A landscape with many valleys, sampled at points; each row gives a point and its height.
From any point a ball rolls to the lowest of the 2 points nearest to it. It stops when none of these is lower. Distance is the straight distance between rows; heights are no part of it.
Z26: [141 131 147 121 123 131 196 168 146  74 135 171 159 104  95  79 115 159
 119 118  76 147 125 170 145 126]  height 657
Z8: [ 81 106 136 130 122 169 160 128 133 151 116 117  95 102 132 129 126 105
  66 148  94  73 197 129  77 176]  height 545
Z785: [ 88 103 129 128 140 136 119 102 121 153 157 114 122 106 130 158 124 120
 104 135 124  83 201  90  93 178]  height 462
Z347: [161 120 157  93 152 162 186 209 111 117 111 106 155 113 108 115 132 121
 130 179  48 140 124 109 131 128]  height 238
Z231: [156 240  88 129 109 162 149 150 117  84 100 153 144 125 109  80 130  88
 166 121 103  98  76 174 115  97]  height 361
Z951: [153 159 138 151  94 116 131 149 136  90 102 158 131 145 108  88 122 128
 136  90 155 150  90 181 143 105]  height 706
Z911: [134  63 156  93 139 123 136 157 126 186  78  77 130 120 155 135 125 128
 111 191 111 183 103 104 160  92]  height 392
Z405: [141  88 180 123 136 126 144 181 121 114 141 142 136 140 104 127 122 131
 125 114 133 122 172 122 104 189]  height 78
Z124: [120 119 166 145 111 139 110 157 115 148  81 125  99 173 150 149 137 100
  95  89 190 118 144 134 104 176]  height 383
Z795: [113 136 128 148  97 144 161 130 144 105  93 152 119 122 122 113 126 123
  92 105 131 118 136 165 121 127]  height 600
Z3: [120 136  97 118 110 153 179 146 121 151  34 116 109 112 154 111 129 112
 112 174 109 153  72 151 156  66]  height 685
Z431: [122 184 126 148 108 161 189 164 149  71  94 165 132 118 106  99 127 102
 105 106 111 109 124 181 112 124]  height 298
Z810: [ 88 134  93 156 104 128 128  64 139 129 115 141 119 102 146 133 122 135
  96 116 134 107 132 145 132 105]  height 677
Z377: [153 117 138  92 147 160 184 199 112 131  83 106 143 110 128 118 134 112
 125 189  60 156 104 114 144 102]  height 227
Z658: [149 213  77 139  86 118 107  95 122 101 123 157 133 130 117  65 124 121
 171 109 132 128  66 187 134  83]  height 724
Z727: [ 98  77 164 113 122 137 179 150 138 166 131 125 117  67 129  84  95 149
  89 174  60  99 175 152 119 151]  height 580
Z838: [163 155  83 110 162 102  73  78 135 142 199  95 151 138 138 162 148 137
 203 158 122 137  84  69 147  77]  height 486
Z461: [126 153 142 152 100 136 132 146 129  98 108 156 112 151 115 125 130 101
 114  73 171 110 142 158 107 155]  height 676
Z466: [130 123 110 139 130  89 101  65 158 142 156 133 134 130 135 128 135 173
 137 129 152 169  76 150 157  75]  height 556
Z85: [ 81  55 163 139 107  96 129 101 154 175 106 155 115 118 166 118 105 170
  75 104 163 124 164 154 112 164]  height 317
Z849: [119 101  97 110 145 115 106  73 150 191 116  88 136 111 166 155 137 146
 128 176 121 159  79 105 155  58]  height 323
Z905: [135 108  92  92 139 142 156 138 125 168  81 101 126 103 158 130 140 132
 130 201  70 163  85 111 159  67]  height 235
Z895: [126  96 167 127 125 138  86 145 105 195  63  77 110 162 176 175 138  93
 102 125 179 137 123  95 126 136]  height 368
Z602: [138 209 114 141 114 163 171 164 132  73  93 155 140 123 103  98 130  92
 135 114 113 107 100 174 118 115]  height 324
Z867: [132  46 185 100 171 101 105 146 120 190 186 101 144 107 124 133 104 165
 143 170 101 124 170  85 116 169]  height 433
Z465: [111 134 119 114 131 164 210 153 134 113 130 145 137  71 115  90 117 140
 100 162  28  96 156 150 123 136]  height 530
Z146: [129 153 118 127 108 164 163 160 116 137  33 108 110 134 149 112 133  88
 114 150 126 135  84 159 136  86]  height 692
Z975: [178 167 114 132 119 109 114 137 126  93 149 140 143 142 108  98 135 142
 172 127 122 167  65 152 160  82]  height 585
Z131: [162  96 155 107 157 132  94 167  94 151 132  74 141 150 121 172 140 106
 151 155 124 137 146  55 124 145]  height 475
Z946: [129 154 124 122 164 134  72 141  90 110 177  96 110 164 115 184 138  85
 185 110 168  94 177  58 110 184]  height 358
Z756: [131 135 156 114 145 185 185 200 121 117  95 109 133 123 111 129 135  88
 100 162  78 110 150 125  97 147]  height 145
Z710: [141 116 145 134 114 109 158 143 149  84 142 168 147 119 102  90 115 168
 117 115 114 164 113 168 154 115]  height 651
Z532: [103 160 123 162 101 100  80 101 128 125 123 165  98 162 136 126 124 118
 136  42 216 110 142 161 120 164]  height 388
Z934: [110 143  52 106 129 164 183 118 121 150  79 133 118  80 148 124 139 133
 117 189  50 122  99 129 147  73]  height 693
Z83: [120 164 118 147 106 149 113 120 113 122  97 115 107 139 137 139 136  83
 120 108 148 102 126 136 112 125]  height 419
Z126: [ 84 128  97 132 145 120  98  62 126 131 183 126 129 105 127 165 122 131
 137 113 140  94 173  88 115 148]  height 209
Z165: [102 110 141 138 126 118 143 146 136  90 176 195 115 137 105 127 132 135
 130  63 162  91 211 149  80 224]  height 393
Z473: [106  83 157 137 118 110 149 147 137 116 158 184 118 129 120 116 121 147
 113  79 150  98 206 155  78 216]  height 379
Z55: [136 128 154 147 111 124 144 159 137  91 120 160 133 140 108 116 122 129
 118  85 153 132 143 153 120 152]  height 671
Z765: [144  91 151 129 157  79  90 103 134 131 189 141 144 151 107 145 125 180
 161 109 172 166 127 117 148 138]  height 276
Z410: [ 81 116 138 133 113 177 183 135 141 140  83 127  91 113 137 118 130 102
  53 142 106  85 181 154  88 163]  height 560
Z25: [147  89 155 126 131 105 106 128 127 146 122 111 138 142 136 138 126 146
 127 138 143 170 108 117 152 111]  height 369
Z458: [166 143 159 132 128 126 110 175 105 107 113 120 131 165 107 133 131 100
 155 102 158 136 119 118 128 137]  height 85
Z551: [107 115 146 143 101 152 165 148 140 127  64 133 106 126 140 120 126 110
  74 115 138 120 145 159 113 139]  height 587
Z91: [116 125 140 122 159 129  88 149  98 113 175 124 110 163 115 178 142 107
 168  95 177  93 192  77 101 214]  height 370
Z847: [140  88 134 104 141 116 141 124 134 143 162 113 152 103 122 118 125 166
 125 176  71 153 129 113 149 113]  height 428
Z644: [131 106 133 132 152  78  92  64 160 148 184 124 139 136 128 140 131 190
 142 119 172 174  87 132 155 100]  height 541
Z837: [164 103 150 108 143 138 114 169 105 142 110  78 138 142 125 157 143 106
 140 161 118 145 124  80 134 124]  height 479
Z629: [159 130 173 138 128 130 113 186 107 104 121 136 130 172 106 141 135 105
 145  85 171 128 144 119 113 170]  height 76
Z888: [126 142 141 126 128 179 175 176 120 116  75 111 119 127 123 129 139  89
 101 151 102 114 129 134 113 127]  height 161
Z362: [126 211 136 157 129 166 155 171 145  57 139 172 114 154  85 115 134  73
 124  72 158  83 159 167  74 178]  height 686
Z769: [141  88 146 119 172  81  75  94 135 153 185 114 144 155 124 165 127 170
 163 118 177 161 114  95 146 128]  height 297
Z797: [118 105 139 120 130 162 115 142 110 183  67  66 108 133 156 167 144  81
  96 161 130 117 130  90 115 125]  height 237
Z759: [168 130 122 123 141  98 127 119 141  99 191 141 150 129 105 114 138 189
 156 143  99 183  86 132 165  95]  height 285
Z306: [ 87 151 116 143 133 194 114 127 116 142 112  99  72 157 146 164 150  59
  75 126 143  72 173 105  68 176]  height 278
Z400: [149  67 169  96 162 104 113 141 128 169 174  93 150 116 123 137 119 161
 138 177  94 152 142  81 140 137]  height 443
Z647: [142  65 179 132 133  70 119 153 138 111 168 187 140 154 107 110 120 186
 142  79 175 163 152 149 132 178]  height 239
Z862: [ 86  73 171 127 119 136 165 144 146 175 133 128 103  77 140  97  96 139
  83 157  86  77 196 152  91 179]  height 570
Z459: [ 80 132 110 131 131 165 133 103 124 133 154 113 104 108 131 155 135  97
  87 140 109  69 199  98  77 175]  height 507
Z215: [168  61 186  99 165  92 107 162 117 145 174 110 154 145 109 134 125 168
 152 154 121 175 132  91 143 146]  height 452
Z868: [121 195  84 146 103 136  92  88 112 126 113 111 113 133 139 128 133  83
 147 115 145  94 111 134 115 106]  height 461
Z99: [142 153  80 125 114 125 123  96 129 142  96 125 124 118 154 109 135 132
 143 155 116 148  61 152 157  56]  height 602
Z608: [ 94  63 156 133 120  99 125  93 152 171 125 139 127 107 149 120 104 171
  91 130 140 130 159 142 124 148]  height 351
Z116: [ 84 115 141 148  99 164 160 132 147 143  69 136  86 134 150 127 131 104
  47 113 147  93 171 158  87 167]  height 573
Z120: [164 252  73 120 105 145 118 128 113  80 126 151 144 128 107  74 132  93
 192 119 107  98  77 158 109 102]  height 390
Z933: [118 137 111 138 104 144 114 110 117 176  49  89 105 135 173 141 135  89
 111 144 150 126  98 130 137  82]  height 146
Z869: [106 130  96 107 126 156 212 144 128 124 112 144 133  72 125  86 122 147
 100 172  27 120 135 149 141 110]  height 547
Z884: [152 159  99 127 116 130 158 139 134  94 115 156 142 114 120  94 131 147
 138 138  87 155  76 160 159  75]  height 744
Z497: [ 99  84 140 135 117 117 126 100 136 150 129 136 125 108 139 132 117 147
  92 122 131 111 168 129 114 151]  height 387
Z432: [140  57 188 127 123  86 138 149 147 123 146 164 139 135 118 100 106 183
 115 111 147 167 144 155 137 161]  height 225
Z986: [173 119 150 116 170  87  54 135 109 136 169  96 140 180 116 165 135 130
 202 116 180 155 113  72 151 135]  height 538
Z273: [178 114 161 110 145 101 152 165 133  79 186 147 161 131  88  98 128 185
 152 139  88 185 107 132 164 122]  height 256
Z263: [158 136 156  99 138 153 207 217 124 100  73 135 153 118 118  95 120 120
 125 165  79 175  81 149 159 100]  height 124
Z100: [114 120 160 131 143 179 131 171 114 135 113 113  95 159 130 157 147  81
  87 125 142  94 180 105  72 194]  height 251
Z338: [162 191  64 109 145 101  59  73 122 125 195 103 137 142 133 138 139 118
 218 135 131 115  91  84 136  86]  height 493
Z15: [150 155 151 102 154 174 206 213 120  91 105 130 163 110 105 110 129 115
 125 166  49 124 123 127 125 131]  height 246
Z253: [116 139 138 141 127 139 150 146 128  78 162 166 119 132  98 133 131 116
 122  85 140  90 193 133  87 194]  height 410
Z570: [145 112 152 118 132 151 132 167 108 136  95  96 129 134 128 145 137 100
 120 148 116 130 133 103 124 127]  height 484
Z575: [ 99  70 154 115 160 107 111 120 118 157 191 133 130 106 122 146 111 149
 140 124 128  87 207  93  91 206]  height 407
Z227: [189 124 180 117 125 118 143 206 125  97  93 131 148 156 111 101 120 119
 145 132 142 193  67 148 161 101]  height 109
Z950: [101  79 153 126 137 124 123 121 124 160 159 126 127 107 128 138 113 144
 113 135 119  98 194 108  99 181]  height 429
Z170: [116  96 135 145 145  77  87  59 157 149 171 146 136 140 132 140 119 186
 130  95 189 157 108 141 148 117]  height 529
Z166: [132 159  96 140 113 137 172 128 139  76 136 175 144  99 109  92 123 154
 125 123  75 133 110 167 148  99]  height 755
Z143: [153  78 164 113 131 111 115 150 126 163  94  94 132 140 148 139 128 137
 121 158 137 188  90 112 161  95]  height 381
Z134: [108  46 173 109 166  99  98 128 124 191 182 117 138 106 133 142 104 160
 136 146 126 106 183  87 102 189]  height 424
Z69: [144 149 141 140 124 137 159 161 130  69 145 160 145 126  89 111 124 121
 130 103 113 119 145 144 120 147]  height 666
Z730: [108 146 122 158 102 109  80  87 124 146 115 139 102 153 148 139 125 116
 123  68 198 111 133 145 125 141]  height 350
Z787: [122 130  66 105 139 150 169 112 127 140 123 129 137  77 143 119 136 152
 122 184  40 130 110 118 150  84]  height 712
Z123: [116 195  41 132 127 131  91  64 117 100 188 129 127 107 132 145 133 110
 177 129 110  84 131  94 121 104]  height 579
Z824: [ 97 119  85 125 106 141 177 109 135 154  57 128 110  96 160 113 124 139
  96 173  99 150  91 159 161  66]  height 670
Z494: [145 130  96 115 124 115 119 102 137 163  91 112 123 126 166 122 139 142
 140 175 122 174  46 142 164  45]  height 616
Z286: [137 117 105  94 136 159 178 170 111 160  64  98 126 103 146 124 139 113
 118 201  65 155  98 109 150  84]  height 212
Z743: [119 108 147 144 114 102  75  98 127 178  88 114 117 156 169 149 119 125
 116  93 200 143 107 129 143 119]  height 341
Z804: [145 146  92 116 161 102  57  66 132 160 176  85 143 140 145 168 137 122
 185 136 150 127  97  73 141  91]  height 460
Z470: [107 111 120 147 132  84  86  74 140 133 167 151 131 138 129 144 122 160
 135  83 183 132 132 131 138 136]  height 512
Z670: [124 123 112 115 125 168 168 157 116 144  63  98 118 112 139 129 141 101
 107 173  84 127 116 125 130 102]  height 185
Z635: [123  99 159 134 122 116  74 118 118 197  72  90 116 159 178 166 127 107
 106 112 194 143 106 114 139 124]  height 360
Z184: [114 157 116 144 122 141 141 124 125  76 160 157 122 123 102 134 129 109
 131  94 131  92 173 125 105 161]  height 432
Z70: [ 90  89 133 120 115 134 192 129 146 145 118 140 124  76 129  87 102 159
  85 162  60 118 160 162 130 130]  height 584
Z874: [113 164  64 139 128 136 104  70 122 117 169 120 133 106 133 157 134 114
 148 134 114  90 141  94 119 112]  height 549
Z50: [174 136 172 109 130 142 173 219 122  99  76 127 150 141 114 105 127 109
 138 146 116 180  74 146 153 104]  height 115
Z519: [129 129 150 112 129 161 213 198 128 111  65 133 141 109 122 100 120 117
 107 163  83 151 107 157 144 112]  height 136
Z919: [189 111 175 119 149 109  95 187 105 107 146 110 150 172  96 145 132 123
 179 118 153 162 117  94 144 139]  height 465
Z349: [146 136 111 125 119 135 148 137 128 110 112 130 138 118 131 114 135 135
 133 150  93 150  95 139 154  87]  height 738
Z365: [129 122 162 112 144 168 176 186 123 115 127 111 133 118 107 126 129 104
 107 160  77  98 174 116  92 172]  height 129
Z681: [107  99 136 150 109  98  95  83 143 159 106 135 120 140 157 135 115 149
 103  91 189 145 111 146 142 116]  height 306
Z898: [162 243  56 112 103 131  90  98 102  95 147 134 135 134 117  79 133  92
 206 122 118  93  85 142 109  99]  height 416
Z646: [102 110 110 127 130 134 105  88 126 171 107  91 127 113 155 163 134 115
 107 143 130 117 132  95 130 110]  height 320
Z67: [159 217  66 126 117 125  86 102 106  97 167 119 134 137 117 116 137 100
 205 130 118  98 102 108 123 104]  height 444
Z716: [143 106 154 143 105  89 139 134 157  95 138 175 135 136 105  92 119 179
 116  99 153 184 102 177 159 116]  height 648
Z388: [141  88 161 140 111  84 121 114 157 126 130 154 129 144 126 106 116 180
 117 109 170 190  99 162 162 112]  height 642
Z399: [110 126 110 151 112 119 120  92 135 119 132 142 128 117 128 130 125 136
 114 108 137 119 135 137 132 119]  height 644
Z726: [148 162 140 138 121 134 187 173 146  54 140 182 161 115  81  92 118 141
 130  97  95 135 126 168 133 130]  height 661
Z500: [159 137 132 140 117  97 101 122 134 104 142 140 139 147 113 111 129 150
 153 111 151 169  87 151 158  96]  height 578
Z369: [105 127 129 144  99 142 117 115 123 173  45  99  98 137 167 142 130  97
  82 122 165 121 112 143 132 110]  height 91
Z723: [179 159 125 126 137  79  57 108 117 129 169 108 137 174 115 126 136 137
 202 113 176 157  82 120 154 100]  height 508
Z348: [139 184  67 139 119 132 141 105 131  72 166 165 145 103 111 103 137 148
 151 123  78 122  99 144 147  95]  height 759
Z305: [126 181 106 156 109 132 124 122 123  82 145 152 121 134 101 119 129 102
 145  85 147 101 139 148 118 138]  height 456
Z591: [114 121 125 137 129 146 102 117 113 164  98  91 109 138 150 170 138  91
 109 132 149 109 144  98 114 133]  height 266
Z854: [179 127 142 119 157  83  64 114 124 140 170  97 141 172 125 147 140 142
 192 131 172 174  85 103 161 102]  height 523
Z260: [ 82  86 150 132 121 146 153 131 137 158 141 131 104  94 131 117 111 129
  78 140 101  68 208 134  75 191]  height 561
Z961: [137 195 142 141 142 160 162 179 130  51 162 158 131 145  75 125 137  85
 143  88 131  86 165 137  87 182]  height 690
Z374: [117 132 151 144 122 142 106 151 112 130 112 135  94 173 135 153 141  90
 108  79 188  98 161 124  94 187]  height 389
Z736: [195 137 168 116 154 130 106 205  97  95 143  97 153 171  94 150 138 101
 184 129 133 144 122  75 132 141]  height 467
Z632: [ 92 114 105 122 112 138 200 116 146 121 117 153 131  72 127  83 114 163
  90 156  57 126 137 169 144 113]  height 569
Z557: [123 113 126 110 115 145 200 165 132 131  62 134 129 103 138  95 116 137
 100 165  88 167  97 160 157  94]  height 157
Z771: [ 78 121 117 157  96 148 145  90 144 143  93 137  97 109 150 137 124 114
  67 110 142  91 166 148 105 143]  height 740
Z621: [129 170 112 125 150 160  90 140  95 114 155  85 101 158 123 178 147  66
 154 127 148  83 167  61  92 166]  height 345
Z247: [119 207  56 135 114 135  87  64 111 119 145 114 116 119 142 134 135  82
 167 125 134  80 117 113 111 104]  height 515
Z135: [156 204 111 139  92 124 122 139 126  92  96 151 140 139 109  68 122 110
 158 101 140 139  71 189 137  91]  height 713
Z735: [105  95 144 122  99 130 197 153 144 135  56 139 118 105 146  89 108 145
  86 153 112 172 103 175 161  98]  height 183
Z708: [150  49 201 110 133  84 141 165 139 129 170 156 145 126 110  92 102 191
 128 134 118 170 148 148 135 163]  height 236
Z114: [ 91 153  61 128 111 172 192 117 126 129  69 141 115  82 145 112 131 123
  98 166  69 106 110 153 135  86]  height 672
Z2: [141 114 102 100 157 124 154 116 135 131 185 125 152  90 126 110 137 186
 135 185  32 151 117 113 159 102]  height 398
Z745: [131  96 172 118 139 141 156 170 119 121 157 129 132 115 105 122 117 128
 122 138  91 102 189 112  97 185]  height 101
Z202: [109 174 105 162  99 111  95  97 123  99 149 165 110 142 112 120 125 115
 151  56 187  99 145 154 120 149]  height 422
Z669: [135 184 151 117 158 188 223 211 137  85  93 143 154 115  98 112 130  96
 108 155  61 109 132 153 104 140]  height 257
Z805: [ 84 137 104 141 141 104  76  73 122 124 177 147 113 136 133 166 122 128
 156  70 200  94 169 107 121 173]  height 457
Z565: [ 89 107 120 144 138  88  80  71 139 139 169 157 124 141 139 158 117 153
 140  65 202 112 156 120 127 168]  height 489
Z979: [ 96 150 122 150 112 107  61  72 117 175 112 120 104 157 167 154 124 105
 129  68 214 104 124 130 125 137]  height 302
Z546: [112  79 160 141  93 102 140 127 155 138  81 153 118 130 150 105 107 158
  82 107 165 168 120 172 147 123]  height 252
Z699: [140 101 148 139 114  83 106 103 154 141 119 132 124 141 140 114 123 172
 122 125 172 198  67 165 167  86]  height 636
Z534: [129 192 147 155 112 155 150 170 141  81 108 164 118 156  99 110 129  83
 115  69 168  98 139 173  91 158]  height 681
Z891: [136  68 156 103 143 121 139 148 127 168 124  96 141 109 135 125 124 148
 116 186  90 168 120 108 151 111]  height 406
Z935: [144 153 128 140  98 130 141 145 129 109  77 135 128 134 130  94 123 119
 130 120 139 154  80 171 148  87]  height 701
Z210: [131 133  89 122 128 137 146 111 126 122 130 126 140 100 132 125 140 143
 127 161  74 132 112 123 145  90]  height 728
Z543: [144 176  65 139 121 113 124  81 140  90 178 165 139 108 117 103 137 173
 156 131  94 144  81 152 158  80]  height 748
Z343: [139 129  96 115 146 123 145 106 139 103 202 144 157  95 109 112 135 183
 142 159  47 137 127 110 148 112]  height 362
Z990: [131 150  95 119 164 107  54  79 119 153 173  83 132 146 138 177 135 103
 188 123 167 111 124  60 131 115]  height 431
Z676: [135 115 118 126 112 100 118  96 150 153  94 118 121 130 160 114 127 159
 122 152 146 184  56 164 173  61]  height 627
Z95: [149 130 134 141 129  88  77  98 131 142 136 119 133 158 132 128 128 141
 154 112 176 167  81 136 154  92]  height 568
Z311: [108  86 155 131  93 115 170 132 157 127  77 152 121 111 140  94 102 159
  77 128 129 161 118 174 150 119]  height 219
Z984: [167 118 143 110 165 110  67 152  99 132 165  83 137 172 115 177 139 108
 195 124 162 133 138  54 139 152]  height 548
Z193: [117  90 154 122 153 119 105 141 107 129 173 134 123 141 115 158 131 132
 143 109 150 101 196  90  97 208]  height 386
Z924: [ 70 125  88 154  95 143 151  65 144 139  95 136 110  91 152 125 122 128
  74 127 116  96 150 154 119 116]  height 711
Z569: [148 193  65 141 107 112 104  80 131  96 154 158 134 118 119  95 132 141
 169 117 118 131  73 159 146  77]  height 737
Z6: [166  82 189 110 141  97 146 174 133 103 178 147 155 135  92  99 115 179
 141 135 105 178 132 138 148 148]  height 244
Z136: [101 146  83 125 164 113  64  57 123 148 187  96 131 124 143 187 125 113
 173 111 164  91 146  59 121 131]  height 385
Z393: [173 198  84 121 126 107  65 102 109 110 168 109 138 151 119 118 137 107
 213 127 138 120  90 108 134  94]  height 464
Z842: [173 135 162 130 115 114 119 174 118 104 108 125 140 159 111 112 126 120
 151 112 154 167  90 143 148 109]  height 98
Z345: [145 127 102 121 152 100 124  89 145 103 213 140 153 114 109 124 135 192
 153 143  86 152 116 118 155 109]  height 319
Z949: [120 115  88 117 141 129 108  85 136 175 116  88 137 108 157 161 138 120
 126 170 107 129 106  90 138  82]  height 377
Z552: [120  93  98  98 144 125 138 109 136 188  91  95 129 101 165 136 138 143
 116 197  91 166  86 110 160  63]  height 268
Z968: [ 73 156  87 144 131 126  88  60 120 126 173 136 106 116 135 167 124 111
 133  86 171  78 174 102 109 160]  height 373
Z571: [ 95 148  77 139 130 126  86  46 129 157 138 102 124 112 155 164 128 108
 130 123 152  94 129 101 123 102]  height 355
Z66: [ 99 129 125 153  92 124 102  88 134 170  61 117  99 139 176 133 122 116
  89  98 182 121 109 155 135 109]  height 169
Z172: [177 183  95 122 130  86  61  89 122 126 172 111 133 162 123 110 137 132
 206 128 152 145  71 126 150  85]  height 487
Z618: [121  98 192 118 141 183 146 204 121 152  81 103  95 165 135 141 141  84
  77 141 137 105 169 116  72 194]  height 260
Z928: [186 183  80 117 119 119 106 118 122 114 133 135 136 135 133  95 141 133
 187 149 103 154  48 147 153  64]  height 594
Z256: [142 105 168 130 133 125 119 170 109 111 140 145 129 157 108 144 132 122
 139  94 161 121 170 112 106 186]  height 66
Z246: [128  71 164 132 141  69 104 113 145 126 179 171 139 150 116 124 122 196
 143  92 179 161 146 140 137 163]  height 253
Z594: [103 155 123 122 137 184 205 160 136  91 140 142 132  89 102 105 127 111
  94 151  47  78 175 146  94 157]  height 511
Z753: [102 140  84 137 102 153 164 107 133 128  75 135 118 101 145 117 133 122
  98 146 104 120 108 158 140  88]  height 647
Z478: [100  72 161 143  95  96 133 109 157 146  94 165 115 126 156 114 107 169
  77  93 173 144 145 166 126 151]  height 284
Z402: [132 144  90 141 116 114 119  81 141 125 135 137 134 118 134 116 127 153
 135 131 123 148  88 148 155  77]  height 577
Z750: [144  94 150 113 156 122  73 131 108 181 122  66 135 150 147 186 140 101
 146 143 156 135 132  58 125 132]  height 482
Z972: [110 156 105 132 138 165  96 117 100 132 141  90  99 143 137 175 147  71
 127 131 142  81 166  79  93 155]  height 328
Z122: [176 111 170 107 158 139 109 190  93 120 145  91 141 161 105 165 141 101
 160 138 129 129 156  61 115 168]  height 471
Z717: [136 157  82 119 141 144 165 117 125  80 189 154 156  83 106 108 130 160
 142 148  35 111 141 114 137 121]  height 405
Z553: [ 99 114 111 126 158 119  81  74 119 159 168 102 131 123 143 183 127 118
 138 117 161  99 163  71 115 148]  height 322
Z430: [ 98 156  98 144 122 117  67  48 119 170 120 105 113 136 164 159 126  99
 128  90 187  98 120 114 121 115]  height 211
Z807: [105 103 141 153  92 108 142 114 153 111 116 174 115 126 130 114 116 152
  92  79 162 125 158 169 121 153]  height 329
Z758: [181  79 177 110 153  88  93 160 120 126 168 116 151 168 104 142 128 162
 168 131 150 185 116  96 151 137]  height 458
Z457: [176 136 139 119 135 109 153 154 143  83 171 154 154 130 101  91 134 184
 151 141  93 196  70 155 173  92]  height 267
Z944: [123  71 141 104 166 116  81 103 127 207 128  67 146 128 153 179 133 123
 126 158 143 138 128  59 131 118]  height 492
Z668: [103  91 149 148 101 107 146 127 147 116 128 181 112 132 130 116 120 146
  97  66 166 110 181 162  97 188]  height 359
Z53: [122 155 127 131 133 174 177 155 127  80 149 138 138 112  95 127 131 102
 114 134  78  88 171 128  95 161]  height 495
Z728: [118 185  94 131 133 175 180 138 129  60 172 157 143  91  94 117 135 115
 127 132  51  76 161 123 100 148]  height 473
Z460: [120 152  97 124 136 148 173 126 125  75 185 153 150  86  99 116 127 142
 128 136  43  92 171 117 118 145]  height 442
Z110: [ 87 135  71 137 130 134 110  51 134 150 150 113 133  91 151 161 128 124
 117 143 111  91 142  95 122 101]  height 463
Z316: [114 144 135 145 119 160 119 137 116 126 107 115  97 151 132 151 141  85
 104 106 154  95 155 122  97 159]  height 399
Z879: [ 90 141 125 135 133 170  94 120 107 156 125 102  81 155 148 183 146  69
  98 117 166  74 180  88  78 184]  height 300
Z395: [ 95 103 130 156  92 107 116  79 153 157  74 137 113 126 166 123 112 147
  82 100 179 142 109 164 146 106]  height 255
Z380: [145 132 125 134 143  77  66  70 145 145 175 120 133 155 128 139 130 164
 168 107 186 162  83 131 155  97]  height 555
Z320: [ 99 129 153 138 136 192 122 166 120 148  99 114  72 182 148 158 146  67
  65 116 158  84 175 114  63 201]  height 259
Z583: [111 110 124 113 132 171 150 155 113 171  68  76 115 114 144 149 146  90
  92 184  95 123 139 100 117 123]  height 213
Z998: [155 158 134 126 103 137 135 163 117 125  54 110 124 144 138 104 128  90
 137 136 141 149  69 156 146  86]  height 696
Z522: [128  88 167 130 125 126  97 149 112 166  89 112 117 159 153 160 131 115
 108 109 176 134 144 109 118 156]  height 376
Z881: [130  66 157 110 172  87  94  93 140 164 198 117 153 130 120 151 117 181
 145 139 140 152 141  93 134 140]  height 321
Z479: [113 119 121 138 103 130 162 115 141 112 112 147 132 108 126 111 121 146
  99 126 108 131 133 156 138 118]  height 618
Z96: [123 177 148 131 132 172 217 192 149  75  90 159 146 116 103  99 123 104
  98 130  88 107 133 177 107 141]  height 272
Z492: [130  83 147 120 146 103 109 110 132 145 161 120 146 126 124 139 121 163
 130 138 128 152 137 109 142 126]  height 346

Two balls start at each pair of points below. Name the first point that both come to, or write -.
Z632 / Z847 => Z343
Z184 / Z193 => -
Z891 / Z2 => Z432

Where does a ball stop that starts at each point below?
Z461 => Z126
Z543 => Z753
Z837 => Z575
Z123 => Z369
Z924 => Z8
Z961 => Z256
Z70 => Z432
Z343 => Z432
Z166 => Z753
Z699 => Z126
Z85 => Z256
Z928 => Z126
Z750 => Z575
